Each row is a point on a tangle of strands that fork, close into loops and nearly touch. The rows are in no order.
Points whose rows are less than 28.3 apart are linked; no others are. Some points are linked to none.
z695: [ 25  30   6  -8   9 -26   7 -11   2]
z211: [ 40  -1  18  -1  -8   2   6 -16   3]
z462: [ 24  -7  -2  -2   9   6  10 -11 -14]
z145: [-29 -26  24 -19   9  -6  17   4   2]
z153: [ 12  -4  10   6 -15   4 -11  -3  24]
z161: [-12  -8  -1 -39  -9  -3   7   4   8]
z258: [-24  -5  -2 -22  18  -7  11  15  15]
z979: [  9 -17  15  17  10  25   4  20  24]
z356: [-29  -9 -23  -1  17   6   1   6 -24]
z214: [-37 -10  -2   0  15   4   2  15 -28]
z438: [-14 -36  -2  25  12  17  -2  -8   2]
z237: [-17   7 -23 -13  23  -9  -4   9   4]
z773: [ -1   3  -9  11 -12 -22 -15 -29  10]
z457: [ -2 -22  -6  20  31   2   7  -9   3]
z524: [-15   1   0 -12  28  -3  14  16   0]
z573: [-1 -7 -8 11 40 -6  9  0  0]
z203: [ 11   9 -12 -18 -10   7   1   0 -32]
z470: [ -8  -2  -1 -33 -10  12  10  16 -19]
z889: [-16  14  11  20 -33 -20  13  -7  24]
z877: [ -4  -3  -9  10 -19  26 -23  19   6]
z679: [ -5   8   1  15 -23 -26  -7 -28  11]
z726: [ -5   9   4  13 -28   4 -23   8  15]
z656: [ -4 -16 -20   5   6  11  -1 -11 -24]
z62: [-20  23   7  25 -32 -12   1   8  15]
z88: [-21 -15  16 -21   6   1  19  15  -3]
z614: [-25 -11   6  14  22   4   1   6 -36]
z138: [ 21  28  11   0   0 -32   8 -21   1]
z717: [ -8   7  10  19 -31 -23   3 -21  17]
z514: [ -1   6  -9 -23  -2   9   5  11 -23]
z475: [-12  -5   1 -38 -14   6   7  11  -6]
z404: [ 17 -10  12   9  -4  24  -1  19  21]
z880: [ 21  25  -1 -14  15 -21   4  -3   2]
z509: [ -2  17   5 -36  -4 -20   1   7  18]
z917: [ -7  16 -21 -18   0 -11 -10   0 -12]
z342: [  1 -18 -16  11  16   4  -2 -16   4]
z38: [ -3 -19  -9  10  -8  16 -16  -3  17]
z39: [-13  -4  13  -6  15   8  17  19 -28]
z474: [ -8  34  -7  -7  -8 -34  -4 -12  -7]
z143: [ -1 -19 -17  10   1   4 -16 -17  13]
z972: [ 20 -17   8  10  13   6   4  -4  29]
z188: [ -4   1 -30   2  13  -9 -16 -17   0]
z924: [ -4  22 -11 -24  -3 -17  -8   3  -5]
z451: [-13  31   7  29 -30  -8   3  13   1]
z516: [ 35   0  24  -1 -26   7   2 -11   5]
z142: [-19 -21   2  22  22   7   2  -5 -29]
z766: [ 14   5  12   8 -14  16 -12  14  19]
z465: [ 11  -4   4   9  -8  -3 -14 -12  27]
z683: [ 22  17  16  11 -13  18 -10  24   7]
z382: [-21  -9  16 -16   7   7  17  19 -22]
z139: [ 34   0   5  -4  -1   4   6 -15  -7]
z566: [ 16  26   9  21 -14  11 -16  20  -1]
z699: [  0  31  10  26 -23  -2 -12  16   3]
z325: [ 23  11  28   2 -33   3  -1   2  13]
z410: [-15 -30  -2  26  19  10   1 -11 -19]
z359: [ -7   0   2 -41  -7 -12   3   4  19]
z564: [  0  -4   5  -1  16   9  18   7 -31]
z724: [ 30   9   3  -9 -12  -5   2 -18 -17]
z256: [ 11  13  -7 -11  22  -7   7   2  -1]
z925: [  2   3 -10  -1  33  -5  11   5  -1]
z832: [ 22  15  -4 -17 -12   3   3  -6 -30]
z206: [ 15  17  25   8 -36   6  -6   9   8]
z576: [ 18  -7  -1   6   8  -4  -3 -16  19]
z939: [ 14  -2  -1  -1  17  10  17  -1 -22]
z450: [-11 -32  -6  18   3  20  -5  -4   8]
z87: [ -2   0 -18   8  -1 -18 -20 -27   9]
z102: [ -4 -16  -5  10 -17  25 -19   8  13]
z112: [ 16 -22  15  16  16  14  10   1  25]
z786: [ -6   8 -28  -5   6  -9 -14 -13  -9]
z706: [-20   4 -12 -23  16 -11   0  14  17]
z103: [-17 -11 -26   2  10  11   0  -5 -28]

A piece is two or more points that can be reached from each other along the links. Count, over all rows, the pieces, the separate loops (a circle has one, a figure eight two, a Y none), the forks (points with three links) and the tips (points with one).
pieces => 3
loops => 1
forks => 4
tips => 8

A tip is a point with one link. Name the tips that can be reached along the links from each point below, in the order of the rows.
z88 => z145, z509, z206
z410 => z237, z877, z656, z138
z566 => z924

Name the points in between on the shortest way along the links from the first point to the second, in order.
z145; z139 => z88, z382, z39, z564, z939, z462
z451; z679 => z62, z889, z717
z880; z457 => z256, z925, z573
z717; z786 => z679, z773, z87, z188
z142; z656 => z614, z214, z356, z103
z766; z112 => z404, z979
